A landscape with many valleys, sampled at points; each row gives a point and its height.
A ball rolls from a point to whichever of its 2 nearest points has the largest drop for the distance, and stops where none of them is lower. Distance is the straight distance between rows; heights are no part of it.
k_761: [124 150 116 145 152 136  85 120 148 139  88 119 120 131 143 114 136 136
 141 118 117 124 158 136 112 134 144 144 130 106 157 124 142  97 140 120
 113 122 133 119 126 127 134 110 149 120 132 125 133 118  83 100]  h=378
k_383: [106 183 134 106  98 141 193  99 118 111 180 115 195 109 103 190 113  88
 132 134  99 103 122 155 177  85 161 158  90  80 129  98 115 163 110 163
 187  96 118 116 164 107 110 140  46 204 117 141 121 155 162 177]  h=619
k_918: [118 111 133 172 156 146 103 123 136 100 125 143  73 135 102 135 111 117
  99 149 125 101 119  81 176 197 120 112 173 175 100 153 163 116  95  76
 137 151 156 146 104 136 171 115 204  86 139 131 110 129 114 162]  h=690
k_93: [ 98 110 102 132 129 121  51  92 123 155  70 138 134 109 175  72 155 126
 176 100 137 165 144 119  90 116 165 139  90 119 187 146 123  61 139 109
 105 101 115  59 123 134 125 116 140 156 137 137 135 154  81  96]  h=420
k_555: [179 134 133 170 190 135 155 155 173 104 138 176 131 114 123 124 105 173
  89 175 134 106 138  81 116 176 126 120 151 139 133 136 129 131 130  90
 150 142 156 168  82 177 143 126 144  95 163 157 109  99 157 138]  h=396
k_721: [100 144 108 188 160 150  52 107 170 145  93  76  93 111 171  79 132 140
 153  84 151  85 195 178 137 135 143 125 117 118 134 111 139  55 173 139
  83 116 108 118 135 168 132 134 167 138  70 151 133 108  50 103]  h=242
k_967: [162  78 151 141  96 109 194 150 128 117 167 137 103 151  88 160  90 148
  72 166 127 102 100  99 147 142 121 114 172 150  86 100 134 174 119 111
 154 159 141 212 108 157 139 142 153  98 155 135  71 109 191 157]  h=581
k_414: [124  81 127 110 107  68 110 111 105 145  63 131  98 187 140 103  83 124
 132 148 136 148 133  69 107 164 129 109 140 106 158 128 104 117 126  72
 101 182 119 124 110 161 147  94 173  86 189 173  64 140 155  89]  h=443
k_123: [124 133 145  90  69 135 191 132  93 122 186 124 184 107  84 170 125 110
 110 137 113 121 109 150 154  53 124 136  94 117 113 111 113 187 119 173
 184 109 119 119 162 105 100 162  53 159 122 128 116 142 172 173]  h=612
k_55: [183 116 161 105 155  88 143 196 135 140 132 114 116 133 134  97 123 185
  78 107 153 124 154 143 115  82  77 105 125 169 124 137 125 156 180 181
  80 113 102 120 115 142  93 151 108  93 114 123 132  80 101 119]  h=206
k_971: [125  84 120 158 123 118  90 110 127 122  86 130  88 144 134  78 108 131
 114 130 151 112 137 104 133 156 138 105 137 131 138 125 138  88 127  88
 101 144 133 102 121 171 145 125 186  88 145 156 109 128  97 109]  h=348
k_824: [117 123 104 117 117  87  98 100 121 160  42 144 106 196 133 141  85 119
 169 152 142 158 149  79  87 168 133 125 145  65 187 126 118 106 135  73
 115 184 113 129 109 150 138  53 161  73 185 153  74 140 144  84]  h=455
k_613: [120 146 111 109 114 111 104 110 100 143  89 169 139 156 129 181 129  82
 171 151 119 167 105 113 103 158 137 143 134  83 167 129 129 123 103  77
 133 157 125 115 128  82 135  79 135 116 167 125 138 157 161 110]  h=369
k_407: [109 188 116 161 105 160 175  84 127 116 181 124 204  98 127 171 109  81
 161 130  94  97 123 152 149 110 191 152  97  44 141  89 107 126 118 137
 188  97 124 125 161 155 121 139  61 217 130 161 106 156 168 162]  h=627
k_601: [137 170 125  98 128 102 132 138 122 150 106 150 146 135 135 167 128 124
 148 131 108 170 129 123  91 128 107 146 125  80 174 131 112 148 132 125
 128 139 116 134 130  93 119  93 100 128 155 114 139 128 158 102]  h=349
k_304: [127 183 137 107 110 132 137 138 155 130 110  64  81 175 103 168 100 127
  95 108 143  87 176 193 136 132 100 139 172 101  87 107 137 186 150 174
 106 148 133 171 177 105 131 113 134  76  88  98 133 115  83  89]  h=286
k_326: [101 113 132 106  80 148 137 109  78 121 143 103 138 132  98 136 146  93
 132 125 145 142  93 161 153 101 119 130 110 150  83 135 145 140 108 149
 143 125 135 106 154  79 132 158 113 130 112  84 163 137 119 142]  h=217
k_669: [128 163 106 179 163 164 126  83 161 124 147 147 176  82 151 129 124 113
 173 134  85 129 115 131 105 157 186 144 112  75 157 114 121  95 121  86
 169 104 158 129 114 145 140 145 126 195 153 151 134 133 147 135]  h=591
k_648: [149 164 129  84 173 130 152 162 134 116 141 173 149 105 125 190 148 124
 127 143  98 148  89 104 123 133  96 138 134 130 137 149 125 174  95 123
 150 118 135 126 102  89 115 122  93 137 150 103 173 142 177 163]  h=203
k_838: [144  68 151  99  62 135 197 174  89 113 217 146 156 113  85 152 135 171
  95 150 133 126  78 123 146  78 113 106 127 190  83 119 133 175 108 153
 161 120 119 153 111 120  99 163  82 155 116 125 114 142 186 172]  h=600
k_411: [153 108 130 164 173 112  87 150 155 136 103 125 118 117 160  66 123 172
 109 106 147 115 171 128 103 114 120 114 126 141 155 130 135  88 175 133
  78 109 118 104 107 181 117 155 151 113 125 163 129 108  76 109]  h=163
k_78: [142 218 115 164 172 180 168 133 217  95 172 110 160  94 134 180 108 165
 116 136 101  39 146 147 154 142 174 130 137  79 124  87 129 140 134 153
 170  82 131 160 105 174 131 123  91 170  93 152 132 100 138 159]  h=560
k_128: [144 187 120 134 124 135 177 139 187 126 144  89 149 129 133 150  95 157
 114 114 114  71 167 178 133 115 151 137 127  66 114  87 123 146 155 180
 132 111 112 164 156 161 124 117  83 145  90 143 125  98 115 114]  h=537
k_113: [111 166 103  99 122 108  73 138 139 151  54  98  83 196 120 169 124 115
 152 109 146 141 169 124 103 143  90 130 172  90 175 134 134 144 133 130
  99 182 117 136 156 127 126  62 166  61 130  99 109 143  91  89]  h=487
k_162: [131 151 105 177 116 136 128  70 147 147 106 143 157 141 118 157  96  97
 163 152 123 125 130 137  89 166 180 142 137  16 146  77 119 106 131  70
 152 167 152 167 129 154 144 115 142 113 177 155  98 120 160  94]  h=528
k_187: [127 114 130 111 118 110 127 139 130 150 115  48 114 151 149  69 118 133
 119  81 166 114 198 201 116  87 122 116 115 130 124 111 135 120 192 188
  69 121  90 114 162 153 111 158 116 125  83 141 131 103  53  94]  h=131
k_311: [ 86 109 110 106  96 120  84  96  76 136  88 162 122 152 146 170 143  44
 179 141 127 174  81 100 130 177 151 139 122 120 155 152 131 107  74  69
 133 165 134  86 137  75 148  88 153 126 156 125 138 184 149 129]  h=385
k_135: [132  44 155  81  96 107 158 168  66 128 183 169 132 119 117 135 153 146
 123 151 117 169  54  67 127 109 103 111 131 215 100 146 127 147 103 129
 134 131 118 151 100  90 116 149 116 175 147 123 128 161 194 165]  h=123
k_575: [169 114 144  94 124 113 179 182 110 128 153 165 131 129 121 143 131 158
 100 144 127 141  95 106 125 108  78 109 133 155 110 145 110 178 126 149
 126 127 125 137 111 114 112 133  83 105 138 117 134 109 180 145]  h=141
k_112: [128 148 117 168 182 127  56 153 175 143  90  95  89 109 158  88 128 166
 111 108 144  91 193 151 132 129 114 123 133 146 148 138 141  82 175 134
  81 113 126 116 103 167 126 138 172 108  93 152 138 108  42 125]  h=202
k_872: [142 101 127 133 202 133 108 181 132 103 135 185  95 113 131 133 125 151
 100 149 108 119 108  52 150 168  85 104 166 222 126 194 161 119 102  90
 142 118 132 134  77 128 160 117 187 100 132 131 139 144 119 178]  h=675
k_882: [156 137 121 142  79 121 172 108 120 149 135 127 161 132 128 113 108 121
 123 127 124 127 137 160  92 100 142 133 109  61 128  95  95 141 141 129
 130 147 127 141 155 161 113 147  92 122 144 163  96 116 160  95]  h=551
k_701: [155 133 138 117 113 132 188 156 143 122 176  95 156 104 117 114 115 149
  86 113 122  82 146 170 137  62 126 123 101 135  96 109 127 172 143 192
 146  89 102 133 144 148 106 166  69 149  82 132 122  94 124 149]  h=729
k_216: [112 168 147 157 121 187 126 100 157 120 147  71 107 128  80 157 110 110
 100 117 141  73 126 179 171 153 147 150 156 114  65 107 145 149 123 131
 138 127 163 153 150 106 147 142 156 108  96  99 139 110  97 141]  h=710
k_804: [152 197 130  86 163 117 143 184 197 120 121  73  88 161 125 187 119 166
  89 113 128  81 164 177 148 125  80 134 173 115 110 117 141 187 166 192
 109 127 117 176 152 114 124  93 116 100  79  86 152 105  96 102]  h=313
k_76: [101  27 141 127  95  97  95 121  84 128 136 143  85 138 109 101 139 115
 100 144 121 154  82  53 142 135 126 106 151 201 113 139 134 121 100  77
 131 148 133 155 112 117 156 149 201 140 177 132  95 163 148 146]  h=403
k_152: [140  37 152 123 125 117 145 157  85 114 179 171 135 103 129  87 153 176
 116 143 132 162  82  80 130 101 125 104 112 228 107 146 137 110 126 138
 124 103 123 127  94 128 108 160 125 163 125 136 135 142 149 152]  h=155
k_620: [119 153 125  56 154  91 106 141 118 132 104 154 161 102 169 128 172 127
 171  95 104 198 133 113  95 101  97 140  95 135 189 158 107 130 128 160
 106 105  87  82 119  75 106  85  90 182 130  97 179 146 134 109]  h=219
k_684: [ 94 131 111 131 120 123  41 105 136 157  71  93  91 126 153  92 143 126
 159  86 154 143 172 149 114 118 137 135 110 118 168 137 132  76 144 134
  84 126 112  81 142 140 126 101 154 122 105 122 123 134  53  97]  h=400
k_298: [119  59 139 125  92 124 151 119  82 120 150 153 131 135 116 125 139 117
 143 150 130 151  71 104 145 130 144 123 121 162 108 127 135 116 108 108
 148 134 147 125 123 109 139 149 140 147 148 121 129 146 154 152]  h=205
k_689: [ 83 134 140 158  87 177  69  51  95 121 115  96 130 131 104 121 142  70
 160 102 155 140 118 158 174 163 172 146 112 105 102 126 140  97  88  90
 140 153 164  93 155  85 148 131 154 132 105  95 135 150 101 137]  h=260
k_798: [146 109 140 133 144 108 109 177 128 122 111  91  67 156 116 106 116 164
  67 110 172 102 163 139 145 110  73  97 154 175 100 139 151 131 161 155
  71 133 123 126 118 151 115 146 163  54 104 129 131  93  63 133]  h=204
k_885: [ 67 184 117  95 100 150 113  81 127 118 130  75 139 113 123 144 152  79
 172  96 127 133 145 199 183 129 144 156  98 117 105 130 134 114 108 169
 137 124 117 110 168  58 145 100  91 173  55  76 179 156 103 132]  h=628
k_129: [129 110 129 131 137 150 140 127 115 108 149 165 140 118 116 152 131 113
 147 156 114 148  78 110 142 150 148 135 130 146 125 141 136 127  97  99
 165 121 161 117 113  99 135 141 138 144 157 121 149 142 154 165]  h=215
k_794: [ 80 181 108 167 166 175  53  79 166 138  99 134 127  90 153 120 161  98
 202 117  99 123 149 130 137 180 185 159 107 111 168 142 146  67 108  92
 142 107 148 115 126 113 148  95 158 168 117 129 141 139  76 126]  h=453
k_952: [120  29 148 118  91  74 133 117  86 136 114 132  94 165 112  97 116 125
  96 150 122 142  99  60 125 134 124 101 144 159 115 116 118 136 119  87
 116 164 129 165 119 141 148 149 189 116 179 150  67 137 168 127]  h=391
k_976: [159 118 131 173 130 161 165 126 145 117 179 151 166  82 126 113 131 141
 118 137 110 113 111 127 115 115 156 125 114 114 125 115 110 126 128 121
 166 106 147 135 113 179 113 173 109 156 137 150 117 112 168 157]  h=431
k_647: [127  88 124  75  79  80 106 118  87 162  83 123 131 171 154  79 130 138
 149  95 167 198 150 133  93  94 113 119 110 124 176 147 108 122 155 151
  68 137  94  61 144 135 102 111 107 110 142 137 117 139 105  79]  h=342
k_773: [114 205 104 147 166 145 122  82 171 146 115 169 164  98 112 202 116 100
 190 161  81 139 121 111 110 169 175 162 131  38 183 123 134 116 125  76
 182 126 158 168 110 106 140  72 121 153 170 132 130 124 162 130]  h=502
k_731: [ 86 128 105 170 102 149  57  55 124 146  67 113 109 144 136  92 132  96
 169 105 148 125 151 148 112 157 174 133 121  75 146 103 134  69 118  84
 115 149 137  96 149 152 141 111 175 119 137 136 108 142  82  89]  h=307
k_136: [136 120 138 149 133 116 119 148 136 121  92  86  63 178 102 109  95 152
  69 124 176  87 167 143 147 141  96  96 171 132  99 113 147 135 149 132
  81 158 137 144 130 167 130 134 180  39 121 138 113 100  74 105]  h=232
k_338: [ 78 139  96 161 152 160  49  63 141 143  88 128 148  87 182  80 167 104
 207  99 107 145 144 129 107 146 187 153  80 110 180 139 136  41 128 103
 132  90 116  75 130 126 138 112 146 189 115 139 144 149  74 109]  h=436
k_938: [113  97 115 159  98 129 112  81 112 126  95 124 118 161 130  90 118 106
 141 126 152 124 130 143 117 145 159 122 127  89 128  94 132  98 119  94
 115 151 142 106 145 158 140 141 168 105 151 147 114 131 113  94]  h=330
k_935: [131 133 131  74 156  88  96 150 135 140 102 127 140 109 173  97 159 158
 151  92 128 184 160 128  98  86 111 132 102 150 184 162 110 112 164 169
  81  98  83  80 116 104 104 104 100 163 122 118 156 129  99  98]  h=193
k_518: [124 179 103 160 150 128 122  89 156 153  99 171 164 111 123 165 116 110
 186 159 107 152 136  98  77 166 161 156 116  41 187 120 111 108 141  72
 161 143 146 166 112 134 134  84 124 133 185 144 106 115 162 101]  h=514
k_700: [162 152 140  97 146 130 190 183 141 117 189 161 148  83 107 171 147 169
  87 141 113 121  96 107 137  87  98 118 121 158 108 141 110 189 117 163
 163  95 126 134  93 122  95 155  71 138 125 110 136 105 177 176]  h=180
k_74: [155  60 161 101 102  91 180 185  86 141 169 171 112 137 114 131 134 157
  91 158 119 145  81  63 115 114  84 108 144 200 100 141 106 166 115 132
 119 151 117 178  96 120 120 138 120 128 148 135  93 127 199 149]  h=99
k_115: [162  65 147 124  64 110 200 146 101 130 159 139 121 156  97 120 100 143
  93 149 134 116 107 128 134 109 119 105 135 131  88 101 115 171 129 138
 135 157 132 181 125 154 118 147 120  96 138 150  80 109 180 131]  h=574
k_224: [126  58 139 134 105 137 155 130  93 117 165 142 154 109 121  94 149 142
 130 141 135 142  89 125 136  96 138 116 101 175 106 120 137 113 124 136
 140 108 130 115 126 127 116 170 118 146 119 116 141 131 139 147]  h=182
k_595: [167  99 155  60  95  69 172 180  97 147 119 130 114 198 140 123 112 140
 104 120 154 157 133 117  99 106  44  91 143 147 134 147 106 186 145 162
  77 161  98 124 130 123 100 118 100  68 138 142 110 124 147  96]  h=308
k_172: [103 182 110  90 120 116 100 134 151 145  79  88  93 172 128 186 140 105
 156  94 136 135 165 162 125 133  90 148 166  91 146 128 128 169 134 167
 107 165 110 151 179  91 133  67 143  96  95  84 137 143  93  86]  h=501
k_593: [126 145 129 106 135 145 135 138 120 119 137 136 137 118 122 152 144 115
 127 134 115 136  97 134 137 125 124 142 132 137 124 127 135 149 108 129
 145 110 138 109 127  86 126 136 119 139 135  93 172 130 134 150]  h=188
k_619: [110 164 149 132 156 159  75 130 143 117 132  82  95 101 123 123 148 118
 115  92 139 107 153 169 190 135 117 142 125 164  81 139 147 124 124 161
 114 119 127 127 132  84 133 134 132 133  58  86 170 114  80 157]  h=651
k_256: [116  52 127 106 101 101 120 111  69 134 125 113 159 126 146  41 155 127
 133  97 157 165 131 146 109  52 135 120  75 168 122 136 125  90 159 164
  93 105 101  66 150 126 109 177  98 141 107 125 147 135 103 108]  h=367
k_466: [168 130 142  87 143  89 145 192 126 127 101 135 111 193 131 151 100 149
  99 135 149 135 129  93 108 138  56 106 170 134 139 144 126 164 129 134
  95 170 111 139 118 122 119  95 126  58 146 122 127 121 146 108]  h=287
k_143: [146 161 104 173 103 135 143  81 146 150 116 123 158 142 132 126  94 111
 147 135 120 116 151 153  75 134 165 132 138  19 133  70 103 117 148  99
 137 158 127 168 152 181 129 134 119 122 153 157  82 108 151  90]  h=539
k_732: [140  82 137 143 197 124 131 159 132 113 157 203 105 117 123 129 119 148
  99 169  97 135 107  33 142 179 114 117 163 211 130 181 153 123 104  70
 160 123 153 167  68 138 170 137 189 135 167 141 104 145 149 177]  h=680
k_335: [127 173 150 174 175 179  97 125 177 107 143  92  91 113  92 145 126 137
  88 120 140  63 136 158 178 161 131 145 168 143  78 125 155 145 126 127
 127 121 160 154 122 116 144 139 167  98  87 100 144  99  87 156]  h=704
k_557: [146 156 126  90 109  84 165 151 102 156 127 174 144 134 144 148 136 121
 135 150 127 181 115 108  85 116  92 128 108 103 165 147  81 147 136 134
 107 147 118 132 123 116 103  98  82 103 179 144 122 129 193  85]  h=328
k_348: [170 116 135 154  76 118 192 144 123 128 156 141 134 142 125 105 113 139
  88 138 135 100 134 143  94 100 116 109 123  94  99 103  91 159 151 136
 131 164 140 163 139 213 104 148  95  90 145 180  74  90 184 108]  h=563
k_568: [131  54 130 170 141  98 113 109 135 116 100 143  86 136 134  71  98 137
  96 144 133 113 130  69 135 170 129  96 150 143 127 123 137  89 132  69
 120 144 135 144 111 190 159 142 206 101 160 171  82 129 120 122]  h=363
k_640: [168 154 125 138 164 100 157 162 142 133 127 176 135 134 133 139 110 156
 114 180 135 137 132  75  89 164 106 127 137 117 153 143  99 131 134  93
 132 161 144 162  91 152 133  95 119  83 187 158 101 109 178 109]  h=414
k_830: [117 103 110 157  91 147 151  75 106 130 159  88 189 115 135  75 135  87
 146 119 115 118 124 185 115  77 162 126  89  92 101  93 111  96 135 152
 159 100 118 103 183 150 133 187  93 188 106 129 118 145 131 142]  h=395
k_255: [104 141 100 125 117 112  62 114 142 151  44 118  81 177 132 127 111 134
 154 127 147 141 164 111 100 152 124 120 151  90 179 136 136  94 130  99
 105 169 124 110 129 154 140  67 176  62 153 127  92 141  90  94]  h=471
k_947: [155 100 144 118 136  93 121 172 131 146 114  75  97 149 131  81 115 168
  79  88 176 113 178 169 123  80  85 101 131 161 118 125 145 134 201 183
  60 123 103 112 131 162  98 166 139  81  99 141 130  87  49 117]  h=172
k_503: [167 161 137 113 192 116 129 192 159 116 110 153 121 151 122 154 116 165
  94 143 124 120 133  92 113 149  75 121 168 145 141 147 136 156 122 123
 126 141 124 140 104 117 124 107 129  82 142 113 146 116 135 126]  h=265
k_556: [ 63 175 103  92  73 133 117  67  99 136 117  84 149 123 127 158 146  62
 188 112 116 155 134 193 149 123 161 168  90  83 139 120 130 109 115 151
 147 130 113 104 179  61 142  92 100 178  88  94 161 163 108 110]  h=621
k_633: [133  87 135  78 116 109 156 138  70 133 159 195 175  99 144 108 178 131
 154 134 109 209  68  88 112  94 116 125  77 171 143 166  91 129 123 138
 134 108 130  86 117  88  99 135  64 162 145 127 156 155 196 141]  h=263
k_828: [ 61 147  99 123  72 135  99  50  91 150  96  89 163 118 141 119 148  56
 193 110 128 156 131 177 119 130 180 173  82  72 156 112 124  83 112 116
 143 129 123  85 172  85 143 116 117 183 112 108 144 160 104  97]  h=614
k_351: [114  56 126 130 127 120 103 114  89 121 117 173 103 129 139 109 141 109
 142 142 120 156  89  57 140 154 139 121 130 182 135 160 130  96  97  73
 133 126 144 106 112 112 164 130 170 140 158 142 118 161 135 150]  h=409
k_803: [189 149 151 120 196 107 141 205 165 125 136 139 118 121 135 121 127 195
  75 139 135 115 146 111 112 114  77 113 144 166 130 147 125 155 155 157
 114 115 120 134  93 140 105 133 116  95 129 120 137  86 117 136]  h=237
k_887: [103 138 109 172 139 150  97  94 153 139 102  78 127 127 169  81 131 117
 165  94 139 102 178 185 117 128 165 131 109  90 134  92 133  62 162 144
  96 112 101 110 156 157 134 134 141 163  87 139 133 109  69  87]  h=213
k_719: [ 81 125 110 140  89 150  51  61  91 139  82 119 110 131 129 110 143  76
 166 109 156 154 128 136 143 164 170 134 102 101 138 134 136  81  85  85
 116 156 146  73 146 104 149 112 159 116 120 120 124 159  97 120]  h=282
k_980: [120 122 142 145  82 159 148 110 109 113 138  96 103 153  77 139 113 114
  98 128 154  98 113 161 160 137 125 125 150 131  63 104 147 157 114 137
 132 142 151 150 150 121 139 153 152  86 110 105 129 117 107 134]  h=715
k_667: [145  97 146  69  75  84 146 145  85 145 100 121 126 190 140 109 112 125
 127 118 154 170 138 139 103  93  88 111 125 125 138 130 112 163 141 160
  86 152 107 104 151 111 106 126 107  85 135 131 121 131 134  88]  h=324
k_994: [149  98 134  69 147  84 157 176  85 139 144 208 151 110 163 123 168 140
 146 138 113 200  74  55  99 111  72 120  98 187 151 194  77 145 122 139
 107 118 118 105 102 100  94 113  66 134 160 144 149 155 208 127]  h=283
k_875: [ 99 193 113  78 122 135 136 138 151 122 117  86 111 142 128 181 140 116
 140 103 118 115 155 196 155 125 109 148 143 113 113 116 132 163 138 184
 120 130 108 145 168  79 132  78 109 139  74  84 168 137 102 109]  h=515
k_179: [149  95 131 126 135  75 146 128 112 141 103 166 117 152 143 103 105 139
 123 170 128 149 128  47  92 167 118 120 126 125 157 146  83 115 137  82
 111 177 138 150  93 164 142 104 146  96 197 188  73 131 187  90]  h=430
k_62: [137 130 123 144 119 123 147 123 148 141 122  78 145 135 166  72 106 134
 140  93 133 111 185 195  96 100 143 115 108  96 124  92 123  98 180 178
  93 111  86 121 164 169 117 149 101 153  93 149 117  96  95  87]  h=171
k_737: [140  71 151 125  77 142 183 173 102 105 209 127 112 122  86 167 121 163
  80 165 141 106  76 128 163 113 117 113 160 206  68 108 158 169  92 139
 153 128 126 172 107 121 125 171 137 143 125 104 129 141 163 170]  h=594
k_308: [154 171 133 137 160 121 126 154 171 138 107 113 131 129 140 130 118 158
 120 131 122 112 160 136 104 128 128 140 136  96 152 114 128 126 153 140
 120 121 131 152 121 138 125 115 124 126 127 121 127  94 106 104]  h=358
k_206: [161 113 143 110 143  96 118 153 121 138 111 149 142 128 157  89 137 168
 123 115 142 161 142 102 101  99 107 121 111 150 164 150 109 117 153 139
  86 113 116  88 111 133 108 127 111 116 145 139 132 114 125 103]  h=158
k_753: [ 88  66 111 110  97 100  76  86  69 133  87 171 107 132 157 121 143  70
 171 139 119 177  78  65 130 168 163 133 117 146 151 171 112  83  85  56
 135 148 145  79 124  98 163 107 168 143 168 148 107 189 145 141]  h=397
k_642: [123  71 127  68  96  85 101 129  76 145  99 113 131 148 159  64 147 132
 136  91 168 189 137 136 109  65 107 114 102 172 143 160 122 120 160 172
  71 116  90  49 150 113 106 141 100 118 117 123 141 137  94  97]  h=355
k_704: [ 81 215 108 145 186 169  51  89 176 130 107 148 121  92 138 170 164 101
 197 127  81 128 135 124 150 195 163 163 137 120 162 155 154  96 101  91
 153 118 153 136 125  93 145  71 162 153 120 108 149 145  84 144]  h=468
k_253: [131 157 139 135 113 132 116 123 149 132  93  59  72 185 105 126 103 134
  94 104 167  86 189 178 134 138 119 129 166  97  97  94 141 148 157 154
  90 158 140 161 160 146 126 124 161  60 103 116 112 108  62  82]  h=261
k_203: [148  75 148 141 122 128 170 167 126 102 185 142  90 133  85 174 111 158
  82 168 122 108  80  87 160 154 115 114 183 205  81 122 157 165  97 106
 156 137 142 195  97 129 147 151 168 127 151 119 108 130 165 173]  h=588
k_711: [141  89 133 153  75 151 182 130 119 118 169  90 150 133  87 107 106 141
  86 120 141  86 132 187 132  63 131 104 127 137  67  83 139 160 133 174
 149 118 112 150 164 165 114 191 110 119  93 128 107 109 114 143]  h=723
k_486: [154  52 148 157 120 100 156 118 119 118 128 145 107 143 123  87 106 145
 102 146 126 122 119  82 127 151 130 101 139 139 114 105 124 115 132  94
 122 147 135 170 112 179 142 149 167 108 156 162  80 119 164 124]  h=377
k_26: [105 119 110 126  99 127 121  76  93 142 119 130 180 114 149 102 141  89
 174 122 113 165 109 141 106 118 176 159  87  86 162 111 110  91 125 105
 142 117 132  87 151 106 127 139 109 179 143 130 137 150 134 102]  h=607
k_133: [126 104 146  93  59 140 202 159  74 121 207 163 173 109  84 175 137 132
 116 152 125 137  80 122 150  71 118 118 102 139 104 128 110 176 112 156
 180 123 124 136 124 114  89 158  59 152 136 137 108 150 205 179]  h=606
k_832: [ 90 168 130 106 137 142  55 125 144 134  99  82  91 122 152 131 151 117
 145  80 142 134 179 177 171 135 116 144 120 135 125 142 135 119 122 161
  96 132 111 115 157  83 136  90 136 130  60  81 154 135  71 118]  h=643
k_514: [133 146 133 179 182 169 104 130 169 105 134 139 106 118 108 136 129 135
 102 148 120  92 126 123 151 170 142 137 160 147 114 137 162 122 116 101
 138 121 164 131 108 130 146 138 176 104 137 122 145 112  98 155]  h=697
k_578: [168 145 140 156 189 157 155 151 166 117 174 166 150  64 139 107 140 163
 107 147 107 117 121 108 114 125 144 121 113 148 136 140 117 140 131 129
 158  84 149 132  80 165 116 161 111 160 132 144 140  99 152 158]  h=446
k_412: [144 142 119 170 116 158 165 108 138 122 179 111 176 101 141 103 119 119
 125 116 100  93 132 162 117  93 162 128 108  87 105  92 100 122 136 143
 162  96 121 125 155 181 119 174  81 188 113 154 103 116 163 156]  h=413
k_526: [111  82 131 163 153 133 111 115 124 105 137 161  86 134 110 149 115 100
 113 163 105 130 101  56 167 196 136 123 171 181 118 163 162 118  84  49
 162 149 166 162  98 127 180 130 212 124 182 135  97 151 146 171]  h=686
k_95: [ 76 177 115 127 125 164  94  94 152 119 124  67 124 117 134 118 145 110
 177  90 136 110 173 205 185 136 156 149  85 116 120 121 136  96 128 173
 119 111 116 121 157  90 138  88 110 153  48  93 178 132  80 118]  h=634
k_716: [160 197 139 119 187 121 135 183 204 118 124 100 103 139 129 160 117 182
  92 133 117  82 168 152 137 133 107 135 164 119 131 115 143 158 167 169
 120 121 122 168 119 131 124 103 120 112  99 104 141  86  99 114]  h=334
k_730: [150 190 120 204 155 189 158 106 192 100 181 105 163  95 138 150 101 136
 121 138  92  56 141 147 136 138 189 130 151  72 114  90 118 129 134 125
 175  90 133 151 132 197 141 164 111 185 118 164 102  98 156 165]  h=571
k_451: [120 113 141 132  64 158 178 125 105 120 163  72 123 146  65 141 105 126
  83 133 153  94 123 189 150  83 113 119 137 147  43  97 149 177 126 177
 149 128 129 150 167 121 123 174 121  99  92 101 126 116 104 144]  h=719
k_914: [160 141 139  80 177 143 183 186 136 106 185 182 142  84 109 197 154 156
 113 148 108 133  69  87 135 110  76 112 145 175 119 155 133 198  91 138
 171  99 131 137  79  99 100 143  89 146 134 104 167 134 187 189]  h=211
k_634: [134 113 131 123 182 139  96 188 123 104 123 160  89 118 127 141 145 135
 102 125 135 120 101  79 147 144  59 105 159 210 111 184 163 137  92 114
 120 122 127 115  98 107 134 116 159  93 111 108 162 140 104 167]  h=670
k_992: [126 149 139  92 181 138 108 184 140 102 118 129 108 118 117 166 159 116
  99 105 138 111 107 109 148 130  51 133 154 176 106 165 162 177  90 145
 116 126 128 127 116  81 115 117 130  98 100  80 189 133 115 153]  h=664
k_31: [151  83 134 196 185 129 128 136 159  99 130 177 109 119 136  91 104 162
  93 160 127 104 142  73 140 182 134 106 155 167 136 138 155  98 130  75
 140 130 151 153  87 189 160 144 188 102 154 168 110 115 126 144]  h=379
k_166: [132 223 115 136 133 153 189 129 193 112 165 107 162 118 116 198 104 161
 113 128 115  52 156 156 157 122 161 153 128  57 120  80 122 172 142 168
 160 100 114 161 141 155 126 102  69 150  87 146 127 105 138 141]  h=548
k_567: [ 88 122 147 138  80 172 102  68  80 114 149  84 140 125  87 123 142  76
 152 107 160 147 104 163 179 119 142 135 106 134  67 140 147 116  96 124
 155 137 150 106 156  76 143 157 126 145  91  77 153 148 111 156]  h=238
k_792: [ 99  74 119 149 101 134 113  76  86 130 136  82 160 116 140  41 149  94
 145 101 148 130 137 169 116  76 154 124  82 140  97 114 126  71 148 150
 121 101 112  79 173 142 132 194 116 165  94 121 140 138 100 117]  h=381
k_416: [125 126 124  54 133 101 120 138  90 128 126 178 171 100 155 135 175 105
 158 118 110 208  89 102 101  98 100 138  97 153 164 162 108 146 108 148
 130 104 114  76 116  63 106 117  78 167 142 101 191 160 175 136]  h=243
k_919: [114 168 145 106 166 161 109 154 142 108 146 103 105 103 107 165 159 118
 104 101 135 106 110 145 171 127  79 134 150 179  75 151 154 169  96 161
 132 110 132 130 124  74 124 135 123 132  76  65 186 126 105 167]  h=658
k_454: [137 141 114 147 134 138 133 101 131 136 127 146 166 104 136 118 130 112
 158 132 105 144 113 134 104 137 166 149 104  79 156 111 112 106 122  98
 148 118 147 116 127 131 130 138 115 159 157 139 133 132 144 112]  h=599
k_299: [137 136 112  88 133  74 168 163  89 151 141 209 144 116 159 151 164 116
 150 174 106 190  80  73  76 125 101 137  99 143 180 179  73 141 132 119
 106 138 125 119 107 119 101  92  76 118 197 163 133 151 221  98]  h=306
k_780: [111 185 112 114 116 147 165 126 176 120 129  73 128 135 121 162 111 138
 126 113 116  86 159 203 159 124 144 149 124  94 108 101 135 144 151 183
 126 107 115 147 165 114 137 102 101 140  75 108 152 118  91 108]  h=526
k_243: [105 193 109 150 171 169  93  85 161 125 121 159 146 103 114 189 137  90
 181 155  86 135 108 124 134 194 190 169 143  94 160 144 155 111  92  61
 178 123 180 132 112  96 145 100 163 155 169 118 151 147 132 145]  h=486
k_80: [127 170 106 198 157 188 135  83 172 110 168 112 173  89 147 129 110 109
 161 136  86  92 120 158 128 143 203 135 132  75 132 100 126  91 117 109
 180  86 148 123 132 169 140 162 124 210 131 149 127 126 146 164]  h=582
k_291: [165 103 145 153 170 117 122 153 137 130 130 151 145  98 153  71 139 170
 107 122 131 129 141 113 105 108 124 119 106 154 144 136 123 109 158 139
 104 103 126 108 101 157 109 156 126 125 130 151 133 102 111 122]  h=124

For each start below, name the point where the ball stops.
k_128 | k_593
k_451 | k_593
k_351 | k_291
k_952 | k_593
k_414 | k_593
k_412 | k_947
k_994 | k_291
k_115 | k_947
k_794 | k_947
k_383 | k_947

Two balls start at each pair of points below. Name the first point that both come to, or write none.
k_711 / k_976 | none
k_732 / k_76 | k_568
k_166 / k_407 | none
